Points on a hilly landscape, in no order, each with its height.
A ball rolls from a point to whichever of its 3 nearest points has the largest drop for the distance, and stops where none of them is lower. Distance is the straight distance between rows; heights are no part of it.
tona height 2.6: [ -3   3 -10  -4  16 -27  -2   0  12  18  15  10   1 -34   1  -1   4  -5
  -2  17  -4 -13  -6 -19   8  -8   8  22  12 -14  -7]
pafid height 13.4: [ -3  -4  -7   1  -3  26  -2  -3   3 -19  -7  -9  -1  27  -4   8  -8   5
  -1  -9   7   4   8  17  -9  12   2 -19 -11  18   9]
Gebu height 34.3: [ 13 -19   3  31   5   2 -24  -3  15  11   1   1  14 -13   2  -1   6  19
 -11  10   6 -14  -6  15 -13  -1 -19   6  -4  -2  -2]
gel height 2.2: [  1   8  -2  -6 -10  -6   5  -3 -10  -2  -2  -3  -2   4   7  -7   3 -10
   3  -3   3  12  -2  -5   1  -2   5   7   7  -8   2]
Sivu height 33.8: [ 10  -7   1  14  -1 -10  -9  -4   6   6   6  -3  10  -7   4  -8   5   7
  -5  11   7  -6  -7  11 -10  -3  -6   9   0  -9  -1]
Gobe height 72.9: [  2  23  14 -40   2  -8  27   7 -10   8  10   6 -11 -14  -5   1  -8  -1
  12  -8 -28  -3  -4 -26  24 -18  10   0  21  -1  -4]
bik height 4.1: [  2   5   1 -11  -8  -5   9  -1 -10  -4  -3   2  -9   1   1  -5  -1  -8
   6  -5  -1   9   1 -10   4  -1   4   2   5  -9  -3]
tireb height 69.0: [ -5  13  12 -33   1  -4  19   4 -15   8   3   8 -12  -8  -9  -2  -7  -9
   8  -9 -24   2   4 -22  21 -10  11  -2  16  -6  -3]
lomi height 3.9: [ -2   5   5 -10 -10  -5  11   1 -12  -3  -2   0 -10  -1  -1  -6   0 -13
   5  -9  -4  13   2 -13   5   0   5   1   4  -5  -2]
vitoz height 13.5: [ -3  -4  -3 -10  -6  15   8  -4  -6 -20  -7  -8 -12  25   2   8 -12  -5
  14  -9   1  13   6   6  -8   7   5 -16  -1  13   4]
pelot height 11.8: [  1  -8   1  33   2  24 -17   8   3  -5 -18  -1  13  16  -3   5   6   7
 -10 -13  17  -4   5  24  -7  13 -23  -6 -23  18  -1]
rizab height 5.8: [ 3  1 -2 -6 -8  8  5 -1 -7 -9 -2 -6  0 13  8 -2 -3 -1  7 -4  7 10 -1  6
 -7  3  2 -5  1  8  5]
Boni height 4.4: [ -2   5   9 -19 -11   0  10   0 -13  -7  -8   2 -17   7   1  -4  -5 -17
   9 -14  -9  14   7 -12   5   3   8  -8   7   0  -8]
vubif height 8.8: [  0  -1  -5 -12  -6  15   7  -3  -4 -17  -5  -6  -8  14   5   0  -8  -4
  10 -10   6  16   3   2 -10   5   9 -13   2  13   6]
sev height 12.7: [ -3   8  11 -26  -7  -2  20   4 -14   0  -4   6 -17   0  -1  -1  -4 -14
   4 -12 -18  14   8 -21  16  -1   8  -6   7  -6  -5]
Meb height 34.7: [ 11  -5   1  15   1 -12 -11  -6   4   8  10   1  10 -10  10  -4   5   9
  -7  15   8  -7  -8   9 -12  -4  -9  10  -3  -9   2]
Vati height 31.1: [ -1 -14   1  30   2  17 -20   2  12   0 -11  -5  14   6  -2   3   3  13
 -12  -5  10 -13   5  16  -7   2 -17  -1 -15   9   3]
tived height 5.9: [ -3   6   8 -23  -7  -1  16   1 -13  -2  -5   5 -18   1  -2  -1  -2 -14
   5 -10 -12  12   6 -18  13  -2   8  -4   9  -2  -7]
sugus height 32.8: [  6 -11   3  18   0   6 -14  -3  11   4   3  -1  14   2   4  -1   4  14
  -8   7   7 -14  -6  12 -13  -3 -12   0 -11  -1   4]
lapa height 5.3: [ -1   5  -3  -2   2 -14   0  -1  -3   7   3   7  -3 -13   1  -5   4  -9
  -2   3  -3   0   2 -15   7  -8   6   7   8 -15  -3]
paf height 14.9: [ 0  3 -1  2 -7 -3  3 -4 -4 -2  4 -3  3  4  7 -7  1 -2  3  2  9  4  1  2
 -2 -3  2  2  1 -5  2]
bodap height 9.9: [  0  -9  -1   9  -6  20  -8   0   5  -4  -1  -3   8  11   3  -1  -2  12
  -5  -2   9  -2   0  14 -10   0  -5  -4  -7   9  11]
Gib height 11.7: [ -5  -4  -4  20  -1  28 -10   9   0 -16 -15  -8   5  28 -11   9   4   6
  -3 -16  14   4   6  26  -5  25 -12 -21 -21  18   5]
met height 26.4: [ -2 -10   3  25   2  22 -15   6  12  -5  -6  -3  14  12  -1   6   1  15
 -13  -4   9  -7   4  19  -7   6 -13  -4 -18  12   5]
vup height 36.0: [  0 -22  -1  36   4  16 -31   2  17   4 -15  -5  20  -3   0   6  10  12
 -15  -6  18 -17   4  19  -8   6 -24   8 -19   8  -3]
loni height 6.1: [ -1   5   0   0  -2 -19   1  -3  -5   9   5   7   1  -9   4  -7   6  -9
   0   8  -2  -1  -3  -7   5  -5   6   9   3 -13  -4]
favat height 14.2: [ 3  1 -3 -1 -6  0  1 -3 -5 -3 -1 -5  1  4 11 -6  1  1  0 -1  5  6 -1  5
 -8 -4  1  4  0 -5  6]
rerap height 37.6: [ 14 -15   5  26   7  -8 -19  -4  13  12   7   3  12 -12   3  -8   4  16
 -10  16  10 -11 -12  11 -13  -4 -15   8  -3  -4  -4]
dud height 66.9: [ -4  11  11 -31  -5  -2  19   5 -13   1   3   7 -16  -2 -12   0  -5  -9
   7  -8 -25   7   3 -22  20  -5   9  -6  14  -4  -4]
Fadi height 7.2: [ 2  2  0 -4 -8  5  1 -5 -4 -6  1 -7 -1 10  8 -4 -3 -2  3 -4  6  9  0  2
 -7  0  2  2  1  0  9]
zal height 30.1: [  8  -4   1  11  -4  -2  -4  -6  -1   6   8  -5   9  -1   9  -5   3   8
  -4   7   6  -2  -4  12 -10  -4  -4   4  -3  -5   7]
vok height 21.8: [ -1  -9  -1  22  -1  26 -12   4   5  -6 -11  -6  10  14  -2   5   0  13
  -9 -10  12  -5   5  15  -3   5 -10  -6 -17  11  10]
bopeg height 33.7: [ 12 -16   3  25   3  -5 -19  -4  11   9   3  -1  14  -8   3  -6   5  14
  -8  11   6 -15  -8  14 -14  -7 -18   8  -6  -3  -1]
sorim height 11.3: [  2   1  -4  12   7 -24  -4  -3   4  10   8   8   3 -18   5  -9   6  -5
  -8  16   7  -5  -5  -7  -1  -6   2  15   1 -15  -4]
vapir height 7.8: [  3   3  -2   8  -1 -17  -2  -5  -1   4   7   5   4  -7   4  -7   7  -4
  -2  12   4  -1  -3   0   0  -6   0  11   4 -14  -3]
Zub height 10.1: [ -4  -2   0 -16 -10   9  13  -3  -7 -19  -8 -11 -13  22   2   9 -13 -10
  19 -13   0  19   5   2  -6  11   5 -19   2  15   1]
botu height 13.7: [ -7   1  -9   0   0  23   2  -7   0 -25  -9 -10 -12  31 -10  18 -13   0
   8 -11   2  10  10  11  -7  21   3 -26 -11  20   7]
Topib height 3.7: [ -4   7  -5  -3   8 -22   1  -2   3  13   8   7   0 -20   0  -4   9 -10
  -3  11  -3  -9   0 -10   9  -8   5  14   6 -15  -5]
Tupi height 33.5: [  6 -13   2  17  -1  11 -18  -4   9   1  -4  -6  14   3   1   2   3  16
 -10   2   8 -10  -2  14 -12  -3 -14   0 -11   2   7]
mig height 49.3: [ -4  11   7 -24  -2  -3  13   2 -10   3  -3   6 -11  -3  -5  -2  -3 -12
   9  -6 -21   8   7 -20  16  -8  11   3  10  -4  -7]
Fof height 1.6: [ -9  -1  -4 -13  -2  18  13  -7  -6 -27  -9 -18 -18  38  -8  19 -11  -6
  20  -9  -4  14  10  10  -9  15   5 -29  -8  16   4]
Dapip height 3.2: [ -1   2  -6   1   9 -28  -5  -2   7  14  16   9   3 -28   1  -5   7  -5
  -5  19   0 -11  -2 -15   4  -6   8  21   6 -19  -8]
sedag height 7.1: [ -3   2   8 -28 -11   2  16  -3 -11 -16 -11  -6 -19  18  -2   5 -11 -17
  11 -17  -9  23   4  -7  -2  11   8 -16   5   4  -5]
Sezar height 2.7: [  0   3  -8  -9  13 -31   1   2  12  20  16  13   5 -39   0   1   2  -5
   0  19 -12 -15  -8 -23   8 -11   7  22  18  -9  -8]
fen height 12.6: [-1 -7  2  5 -4 18 -4  1  2 -5  0 -7  8 11  6 -1 -1 15  0  1  7 -1 -1 14
 -9 -1 -2 -3 -9  6  9]
vitu height 6.2: [ -4   6   9 -21  -9  -1  13  -1 -12 -15  -8  -4 -17  13   3   0  -7 -20
  11 -17  -6  20   5  -9   3   9   2 -11   5   3  -5]
Viku height 26.7: [  5  -1  -3   7  -7  -2  -4  -3  -6   2   1  -2   2   5  12  -6   3   4
   0   4   9   3  -5   5 -10  -5  -1   4  -1  -6   6]
vimuv height 4.2: [ -4   4  -4   5   1 -23  -1   2   0  11   9   8   2 -18   4  -5   7  -6
  -5  15   1  -5  -4  -8   9  -6   5  15   4 -15  -2]
vuto height 12.1: [  2  -9   0  26   0  27 -10  10   7 -11 -14  -4   8  18  -9   4   3  14
  -8 -11   8  -4   5  25  -4  15 -13 -10 -18  16   6]
Sivuf height 6.5: [ 2  2 -1 -3 -8 -2  3 -4 -7  0  3  1 -2  6  7 -6  3 -4  1 -1  7 11  1 -1
  0 -4  5  2  2 -6  0]
bovu height 7.6: [ -1  -3  -6   8  -2  23  -2   2   4 -14  -5  -8   3  20  -7   6  -7  11
   4  -7   9   4   5  15  -4  11   1 -17 -12  15  11]
mupen height 3.1: [ -6   8   0 -16   6 -15  10   5  -7  10   2   7  -5 -12   0   1   7 -11
   2   5 -14  -2   0 -26  17 -12   8  10  11 -11  -5]
dukul height 33.2: [ 12  -4  -1  20  11 -23 -11  -3  10  16  11   8   5 -24   5 -11   7   5
 -13  20   9 -12 -14   7 -10   0  -6  19   1 -18 -10]
Kefud height 8.3: [ -5   3   6 -24 -10   8  13  -4 -10 -17  -9 -11 -20  24   0   8 -11 -13
  18 -12  -3  19   4   1  -7  14   5 -20   6  10  -2]
Sos height 32.4: [  7  -8   1  18  -4  -1 -13  -7   6   3   5  -3  15  -1   7  -3   1  14
  -5   6   7  -6  -6  12 -13  -6  -7   0  -5  -2   3]
mirup height 73.1: [  2  29  18 -40   1 -13  32   7  -8  10  14   4  -6 -12  -7   1 -11  -4
  10  -3 -29  -5 -12 -30  23 -17  12   1  24  -4  -8]
pek height 2.1: [ -8   8  -8  -4   9 -26   3   0   7  18  10   8  -1 -27   1   0   6  -6
   0  13  -9  -8  -3 -18   9 -12   8  14  10 -13  -8]
buku height 2.3: [ -3   5  -6 -12  11 -25   4   0   9  17  13  11   1 -31  -2   2   5  -6
   0  15 -12 -12  -1 -23  11 -14   5  17  14 -10 -11]
zugi height 47.8: [ -6   9   6 -22   1  -7  12   3 -11  10   0   7  -9  -9  -4   0  -1  -7
   5  -1 -19   2   6 -22  17 -12   4   4  12  -6  -6]
Bika height 26.1: [ -2  -2  -6   8   0  29  -3   1   1 -22 -10  -8  -5  27 -10  11  -7   6
   6 -10   5   9  11  21  -5  17   2 -22 -16  16   8]
tapig height 6.0: [ -3   7  -3   0  -5  -9   2  -1  -6   4   0   2   0  -5   7  -6   5  -8
  -1   2   0   5  -1  -9   3  -6   5   7   6 -12   0]
Fimol height 5.7: [  0  -2  -9  -3  19 -31  -1   0  23  24  20  14   2 -47   4  -5   5  -8
  -9  23   0 -18 -12 -19   1  -6   7  27  16  -8  -7]
tigen height 4.9: [ -7   6   2 -10   0 -13   6   1  -7   4   0   9  -4  -9  -1  -2   4 -10
   3   5 -10   0   4 -19  15  -6   9   8  11 -10  -1]
vodok height 73.0: [  2  29  17 -47  -3 -14  34   7 -10   9  14   6  -9 -12  -8   2 -11   1
  11  -7 -29  -5  -5 -23  22 -14  14  -1  21  -3  -9]
sas height 60.2: [ -1   9  10 -28  -2  -4  18   8 -15   4   0   7 -17  -3  -7   2  -5 -10
   6 -11 -22   4   5 -24  21  -7  10  -1  11  -5  -5]
bos height 33.4: [ 10 -15   3  24   1  -3 -16  -4  11   6   2  -5  16  -5   5  -4   5  19
 -12  13   7  -9  -8  12 -13  -2 -17   5  -6  -2  -1]
Dem height 10.0: [ -4  15   1 -23  11 -25   8   4   1  15  11   7  -1 -28  -2   3   2  -6
   7   7 -19 -10  -9 -29  17 -18   5  14  16 -11  -9]
pab height 6.9: [ -2  -4  -8   2  -1  23  -2   0   0 -12  -4  -6   1  19   1   3  -4   7
   5  -7   7   4   3  12  -8   7   2 -12  -9  12  10]
bub height 40.3: [ -2  17   6 -30   5 -15  12   6  -5  14   7  10  -4 -16  -4   2  -2  -2
   8  -5 -21  -5  -6 -27  21 -14   5   8  19  -6  -7]
fiv height 34.5: [ 7 -3  0  5 -6  3 -1 -1 -2 -2  2 -4  6  4  9 -5 -1  5  1  0  6  4 -6  9
 -9 -5 -2  3  1  1  6]
Bev height 2.5: [ -6   3  -5 -11  11 -26   1   2  12  18  14  11   3 -33   2   1   7  -6
  -3  17  -9 -12  -7 -21   6 -12   6  21  16 -13 -12]
Vima height 34.0: [ 11  -5   5  22   3 -15 -11  -6   7  11  10   2  12 -17   7 -11   5   7
  -9  18  10 -10 -12  11 -10  -4 -10   9   0  -9  -7]
ded height 9.3: [  0  -6  -5  16  -1  28  -7   3   4 -14 -10 -10   2  20  -5   5  -4   9
  -4  -7   9   0   4  17  -4  12  -4 -14 -15  16   8]
mep height 8.1: [ -3  -7  -1  15  -3  23  -8   7   4 -13  -8  -6   1  19  -2   5  -4  10
  -3  -6   9   0   5  17  -7   8  -2 -12 -13  15  12]
mus height 6.3: [ -2  -1  -5 -15  -4  15  11  -6  -3 -27 -10 -11 -16  31  -4  13 -10  -2
  15 -10   1  15   4   7  -9  15   6 -20  -5  20   2]
zafot height 20.0: [  3   1   3  12  -4 -18  -7  -2  -1   8   7   0   7  -9   8  -8   5   0
  -4  12   8  -3  -6   4  -6  -4  -6   7   1 -13  -2]
momi height 48.4: [ -2  12  -1 -24   3 -11  13   6  -5   9   4   9  -6 -12  -5   0   0  -8
   7   2 -19  -3   2 -21  20 -14   8   6  17  -8  -7]
sud height 3.8: [  1   4   4 -16  -9  -2  11   1 -11  -6  -6  -2 -12   6   2  -5  -5 -15
   6  -9  -2  12   5  -8   6   1   5  -3   5  -1  -1]
vupa height 6.4: [  1  -3   0  -7 -10  12   3  -4  -2 -11  -2  -5  -3  16   6   0  -8   2
   5  -6   9  11   3   8  -6   3   4  -9  -4  12  11]
Bebo height 16.5: [  2 -11  -2  16  -2  22 -10   2   6  -7  -3  -7   6  13   1   3  -4  13
  -7  -1   6  -6   3  12  -5   6  -8  -7 -13   9  11]
mezi height 3.0: [  3   1   1 -16  -6   3   6  -1 -11  -7  -5  -3 -10  12   6  -7  -5  -9
   5  -9  -1  14   4  -4  -3   4   8  -3   4   3  -4]
dutog height 24.9: [ -5   1  -8   4  -1  23   2  -4  -2 -24 -10 -13 -11  31 -12  14 -11   4
   7 -10   6  10  11  15  -7  23   3 -27 -20  17   6]
ronof height 5.5: [  3  -1  -4  11  12 -30  -4   1   9  17  14  15   3 -33   3  -7   7  -4
 -10  21   5 -17  -9  -8   2  -7   4  20   4 -20  -6]
bome height 4.7: [  3  -7 -10   7  17 -30   0   1  21  23  22  18   3 -44   0  -6   3  -4
 -16  26   4 -18  -9 -13   0  -4   8  25  12 -14  -5]
kezo height 7.5: [ 5 -4 -4  1 -6  9 -3 -3 -1 -6  0 -6  3 10  7 -3 -5  9  1 -3  8  3 -3  7
 -9 -2 -1 -1 -4  5 10]
bap height 33.9: [  0 -19   0  35   1  17 -26   4  13   1 -15  -1  18   5   1   3  10  15
 -11  -8  12 -12   2  20  -7   6 -23  -1 -15  10  -2]
Pem height 30.2: [  1 -13   1  28   3  24 -18   8  10  -5 -16  -5  16  10  -1   5   3  12
 -11  -7   9 -13   1  21  -7   7 -19  -4 -15  14   1]
Kulup height 7.0: [  1  -3  -6  -1  -3  20   2  -4   1 -16  -4 -10  -4  17  -2   4 -10   8
   3  -5   5   5   7  14  -4   8   4 -14 -10  11  11]
Pas height 8.6: [ -9   9  10 -24  -6   0  15   4 -13  -4  -8   3 -20   6  -7  -1  -5 -15
   7 -13 -15  13   7 -13  11   2  12  -6   6  -2  -2]
fef height 5.4: [ -2   5  -2   5   1 -19  -3  -4   1   7   6   7  -2 -13   5  -7   5  -7
  -2   9   1  -2  -2  -5   3  -6  -1  12   3 -16  -3]
felug height 0.9: [ -2   3   0  -9 -11   0   8  -2 -12  -5   0  -4  -3   6   8  -6   1  -4
   4  -6   6  13   3   0   2  -3   3   0   3  -2   0]
Far height 12.2: [ -1 -12  -4  38   4  27 -24  11   6  -1 -22  -3  18  13  -2   4  14  10
 -10 -11  18  -6   6  25  -8  11 -26  -7 -21  15  -5]
Gida height 7.9: [ -1   5  -2   9   9 -26  -1  -1  10  14  14  12   2 -24   4  -3   7  -6
  -8  21   4 -11  -9  -5   1  -5   4  19   4 -17  -6]
roz height 11.0: [ -2  -6  -2  19   2  27 -10   2   3 -12 -14  -7   5  19  -8   7  -2  13
  -8 -11  10   0   8  19  -7  19  -8 -15 -19  18  10]
Faf height 33.6: [  3 -19   1  25   5  12 -24  -1  16   5  -7  -2  17   0   3   1   8  18
 -17   1   8 -18  -3  17 -11   2 -21   4 -13   6  -1]
fop height 6.8: [  8   0  -2  14  13 -26  -7  -1  10  16  14  12   6 -32   1  -7   7  -2
 -11  23   8 -14 -11  -1  -4  -3   1  19   5 -16  -9]
sebi height 6.6: [ -1  -7  -4   1  -7  18   1  -1   2 -15   0 -11   1  20   3   4  -9   6
   3  -7   9   8   4  11  -8   6   5 -13  -7  15   9]
zemo height 16.0: [ -7   6  14 -30 -11   2  18   3 -16  -4  -6   4 -22   4 -10   0  -7 -13
   6 -11 -20  13   8 -15  14   3  12  -6   7   0  -6]
mepa height 1.8: [ -5   9  -7  -8   7 -19   8   0  -1  11   7   7   0 -16   0   0   7  -8
  -1  11 -11  -2   2 -18  14 -11   7  11  10 -12  -4]
Saf height 34.6: [ 11 -15   5  24   2  -3 -21  -7  12  11   8  -2  14 -12   7  -5   7  16
  -8  14   5 -13 -11  12 -11  -2 -16   7  -2  -4  -4]
Rul height 37.7: [  2 -19  -3  43   7  18 -32   3  14   0 -20  -7  18   4  -1   1  15  11
 -12  -9  21  -9   5  25 -12   8 -27   3 -21  12  -7]
sabez height 9.2: [ -2   2  -2   3  -1 -14   0   1  -3   5   4   5   1  -7   6  -8   2  -2
  -1   8   4   2  -6  -2  -1  -4   0   8   2 -10  -2]
Bado height 11.5: [ -1  -6   1  28   2  27 -14   8   2  -8 -19  -4   8  16  -9   8   3   5
  -7 -12  15   0   6  24  -7  21 -17 -14 -18  13   5]
vozif height 22.1: [  6   3   0  14   2 -20  -4  -5   2  12  10   0   7 -14   8 -10   7   1
  -7  13  11  -4  -8   3  -7  -4  -3  12   1 -14  -5]
tufol height 2.0: [ -5  11  -4 -11   9 -22   6   0   2  14   7   9   2 -24   2   4   6  -9
   0  12 -11  -9  -2 -22  14 -12   5  18  12 -10  -7]
sug height 33.1: [  6 -18   3  24   5   5 -18  -5  13   4   0  -2  16   0   3  -2   2  19
 -11   7   5 -16  -3  13 -12  -6 -15   5  -8   0   3]
Suda height 5.2: [ -4   8   4 -14   1 -12  10   1  -9   3   0  10  -8  -7  -1   2   4 -10
   5  -2 -11   6   6 -19  13  -7   6   6  11  -8  -3]
Zud height 7.7: [  4  -5  -4  10  -2  18  -1   0   2 -11  -2  -7   2  14   4   0  -5  10
  -2  -2   7  -2   2  14  -9   2  -2  -7  -9  11  11]
kot height 5.1: [ -5   5  -1 -20   7 -17   6   0   1  12   6   8  -1 -26  -3   3   7  -6
   3   7 -13  -4  -1 -22  20 -15   7  14  15 -10  -7]
dav height 32.6: [ 10  -9   4  18  -3   4 -16  -4   6   4   2  -4  15  -1   8  -1   5  17
  -4   8   5  -8  -6  11 -12  -7 -12   6  -7  -3   5]
Loze height 50.7: [ -4   9   7 -20  -3 -10  18   2 -15   0   1   4 -15  -2  -8  -6  -2 -11
   6 -10 -14   7   7 -20  13  -6   8   0   9  -2   0]
Kes height 1.9: [  1   2   1 -10 -10   1   8  -2 -11  -7  -2  -4  -4  11   7  -7   0  -9
   7  -9   2  15   2  -1  -1   3   4   0   4   2   1]
toze height 7.4: [ -1  -2  -5 -10  -7  15   7  -4  -2 -17  -5  -9  -8  22   4   4  -7   2
  11  -8   4  12   2   6  -8  10   4 -15   0  13   9]
laga height 21.1: [ -3   1  -6  -5   1  18   3  -1   0 -21  -8 -10 -10  27  -6  11 -10   5
  11  -9   5  10   5  11 -10  13   4 -21  -7  17   9]
Rabo height 3.5: [ -2   4  -6  -1   9 -24   1  -1   5  13  12   8   1 -20   2  -4   8  -7
  -2  13  -3  -8  -4 -12   9  -8  10  16   6 -17  -5]
gol height 10.9: [  0  -6  -5  18  -1  29  -8   5   3 -14 -15  -6   4  23 -15   7  -2   8
  -5 -13  10   2   6  22  -3  16  -7 -17 -18  16   6]
zuv height 28.6: [  8  -3   1  16   7 -20  -9  -2   4  12  12   4   7 -17   6  -8   7   2
  -8  15   9  -8 -14   9  -8  -3  -6  12   2 -14  -6]
soge height 4.3: [  4   0  -4  16  16 -27  -6   0  15  17  19  17   6 -39   3 -11   9  -5
 -17  23   4 -18 -11  -4  -4   1   3  24   6 -17  -5]
vusa height 40.1: [  0  19  10 -34   5 -19  17   6  -2  16  10   6   0 -21  -2   4  -4  -2
   9   0 -27  -9 -10 -30  20 -16   3   7  22  -5  -9]
Givum height 33.3: [  7 -20   4  30   0   8 -28  -2  17   4  -4  -1  15  -2  -1  -2   4  16
 -15  10   7 -17  -2  14 -14  -2 -19   3 -11   3  -2]
pom height 4.5: [  4  -6  -4  12  18 -29  -6   2  18  21  20  19   4 -43   4  -7   6  -5
 -14  23   7 -15  -8 -13  -3   0   8  28  12 -17  -5]
bapon height 11.4: [  1  -7   0  22   2  32 -10   8   2 -10 -19  -7   6  20 -10   6   3   8
  -4 -12  16   2   8  27  -5  21 -12 -16 -21  18   5]
rivom height 8.2: [  1   1  -2 -16  -9   9  10  -4  -9 -14  -4  -8 -12  19   5   2 -10  -9
  11 -12   2  19   4   0  -7   6   3 -10   5  11   0]
Pif height 10.3: [ -4  -4  -4  11  -2  24  -2   0   3 -14 -10  -7   1  24  -9   7  -7   9
   0  -7   7   2   7  21  -4  17   1 -19 -17  19  11]
Dut height 42.7: [ -5  18   9 -31   0 -13  20   7 -10   8   8   7  -4 -13  -8   3   0  -5
   8  -5 -23  -1  -1 -27  19 -14   7   4  15  -7  -6]
vatu height 6.7: [ 6 -3 -2  1 -7  8  0 -1 -5 -5  2 -7  3 10  7 -4 -1  4  5 -2  5 11 -2  8
 -7 -2  1 -3 -3  4  7]
Nupi height 26.0: [ -8  -2  -9   1  -2  23   3  -3  -1 -24 -10 -10  -8  29 -10  13 -10   2
   5  -9   5  11   7  16  -8  16   7 -26 -16  19   8]
zif height 2.4: [ -8   4  -6 -15  -4  17  10  -8  -5 -25  -7 -14 -14  31  -5  16 -14  -7
  19 -13  -4  19   5  10 -11  14   6 -25  -4  17   5]
voz height 31.7: [  5  -4   1  11  -4   4  -7  -4   4   0   5  -5  14   0   7  -2   2  10
  -5   5   9  -3  -4  11 -12  -4  -7   2  -4  -3   7]
lunob height 5.0: [ -7   6  -2  -8   3 -17   6   1  -7   5   2   8  -4 -10   0  -3   4  -7
  -1   2  -7   4   4 -16  13 -10   6  10  12 -10  -1]
Gefe height 16.7: [  3   3  -1  12   1 -23  -5  -3   4  12  10   5   5 -16   7  -5   6  -2
  -5  13   8  -4  -6   2  -3  -4  -1  14   2 -14  -2]
sili height 12.0: [ -1 -10   0  27  -1  28 -14  10   4  -4 -16  -4  14  13  -5   5   8  10
  -8  -9  18  -2   3  25  -5  13 -17  -5 -21  12   3]
koza height 12.8: [  2   2  -2   9  -1 -13  -2  -2  -5   4   5  -1   6  -5   9  -9   7  -3
  -2   7   6   3  -5  -1  -5  -4   0   7   4 -14   1]
kodem height 2.9: [ -5   7  -8 -17  12 -24   6   2   8  18  15   9   2 -32  -3   1   5  -5
   3  12 -15 -12  -9 -27  15 -15   7  18  19 -10 -10]
Ragi height 2.8: [ -2   0  -7   3  15 -31  -3  -1  10  18  16  10   5 -34   2  -3   7  -5
  -7  21  -1 -14  -9 -12   3  -4   7  24   8 -16  -6]
Fubi height 34.4: [  6  -4   3  11  -5   9 -10   0   6  -1   2  -5   8   5   3   1   1  15
  -7   3   9  -6  -2  13  -9  -1  -6  -1  -7   2   9]
bipir height 26.6: [ -3  12   2 -31   6 -18   9   2   1  17   9   6  -1 -21  -3   0  -1  -7
   8  -1 -20  -8  -4 -29  17 -17   7  12  19  -9 -13]
seta height 39.0: [ -7  12  11 -31  -5  -3  17   2 -17   2  -5   4 -18   1 -11   0  -5 -13
   5 -14 -24   8   8 -18  13   1  13 -10   8   0  -4]
geta height 3.6: [  0   0  -1 -11 -10   8   5  -2  -8  -9  -2  -7  -5  16   5  -2  -8  -3
   9  -9   6  13   0   3  -3   3   6  -7   3   4   2]
beni height 33.0: [  8  -9   4  16  -1  -2 -15  -6   3   9   7  -2  10  -7   6  -6   2  15
  -8   9   8  -8 -11  12  -9  -5 -13   7  -3  -6   2]
sozo height 8.0: [ 2 -5 -3  1 -5 17 -2  2  1 -9  1 -5  3 16  6  3 -6  9  2 -4  7  3 -2 13
 -7  5 -2 -6 -3  9 11]
bedob height 4.8: [ -2   2   4 -19 -12   5  10  -1 -14 -12  -6  -4 -14  13   4  -3  -6 -12
  11 -13  -3  19   4  -5  -1   6   7 -11   5   4  -4]
taz height 19.1: [ -6  -3  -4  13   0  30  -4   3  -2 -16 -14  -7  -5  29 -14  12  -5   7
  -1 -15   9   7   8  22  -7  24  -2 -23 -21  19   8]
pamon height 3.3: [  0   1  -4   8  17 -27  -2  -3  13  20  16  15   2 -37   2  -8   9  -7
 -10  22   1 -16  -7 -10  -1  -6   5  21   7 -16  -6]
kalig height 4.6: [ -4  -1  -2 -18  -4  14  10  -7  -5 -25 -10 -14 -16  29  -4  11 -13 -10
  23 -12  -6  21   6   4 -11  16   7 -19   1  20  -1]
riru height 5.6: [ -3   6  -3  -6  -4 -11   5  -2  -8   4   2   8  -4  -5   4  -6   5 -10
   2   5  -5   4  -1 -13   8  -5   7   7   7 -12  -3]
Daga height 72.4: [ -3  19  10 -42  -1  -6  22   6 -13   7   4   7 -11  -8 -11   0  -9  -3
   8 -10 -32   1   4 -23  19  -9  13  -6  18  -3  -4]
Linal height 12.3: [ -5  -3  -7  17   0  28  -7   4   1 -15 -10 -10   0  25 -12   7  -3   7
  -5 -13  10   5   5  24  -4  19  -2 -21 -20  17   7]
ris height 17.0: [ -8   3 -11  -4  -2  25   7 -10  -8 -29 -16 -15 -14  42 -12  20 -11  -4
  13 -13  -1  13  13  15  -5  20   4 -35 -17  18   2]
nabam height 45.6: [ -5  10   9 -29   5 -12  15   6  -9  11   4   9  -5 -11  -5  -1   1  -9
   5  -5 -25  -4   4 -26  21 -17   8   9  15  -8  -5]
Rifit height 43.2: [ -6  11  10 -27  -5  -4  14   5 -13   2  -3   7 -15  -3  -6  -1  -6 -12
   7  -9 -22  10   6 -21  18  -5  10  -3  12  -7  -2]
das height 3.4: [  3   4  -4  -1  -7  -9   3  -2 -10   2   1   2  -1  -1   4  -6   3  -8
   0   0   4   7  -3  -3   2  -3   3   2   3  -8   1]
dufez height 23.5: [ 4  3  2  5 -1 -6 -4 -5 -3  5  5 -4  7 -1  8 -9  3  1 -3  7  5 -1 -5  7
 -9 -5 -1  5  1 -9  4]
Tife height 9.4: [ -6  -5  -8  -8  -3  18   5  -7   0 -22  -9 -14 -11  31  -8  15 -11  -3
  12  -9   1  10  12  10  -6  15   7 -24  -8  19   7]
dezal height 32.5: [  5  -4   0   8  -6   2  -9  -2   1   1   4  -5   9   5   6  -2   3   9
  -3   4   7  -2  -4  13 -10  -3  -7   2  -4   0   6]
Tilaz height 11.6: [ -2  -8   0  29   4  28 -16   9   2  -6 -18  -5  13  17 -10   7   7   6
  -7 -13  13   2   7  26  -4  15 -17 -11 -20  14   5]
Turar height 4.0: [ -1   7   7 -16  -9  -2  12   0 -10  -6  -7   3 -14   1   0  -3  -4 -12
   7 -11  -7  12   5 -13   9  -3  10  -2   6  -2  -3]
gozo height 45.8: [ -2  13   4 -25   5 -11  13   4  -7   8   5   8  -8 -10  -6   1  -1  -6
   6  -4 -20   0   4 -26  18 -14   7   3  14  -7  -7]
lin height 32.0: [  1 -15  -3  35   4  21 -25   4  11   0 -15  -6  18  11   0   4   8  10
 -12  -5  16 -10   3  19  -9   8 -22  -2 -18  14  -2]
gebup height 36.7: [ -3  16   5 -30   9 -17  16   1  -4  14  10   7  -1 -19  -2   4  -2  -4
   7   3 -22  -8  -5 -27  20 -19   6   9  19  -2  -8]
gunib height 11.9: [  3  -1  -1  16   8 -25  -3  -2  10  13  10  10   4 -27   3  -7   7  -1
 -11  20   7 -10  -9   1  -3  -2   1  18   0 -13  -4]
fip height 7.3: [  1  -8  -5  10  -2  24  -5   2   4  -9  -4  -8   3  17  -1   4  -3   8
  -1  -3   8   2   1  16  -7   6   0 -11  -8  13  14]

Where does a ball stop that starts at each point below?
fiv => felug
Viku => felug
kezo => felug
zemo => sud
vubif => felug
seta => sud
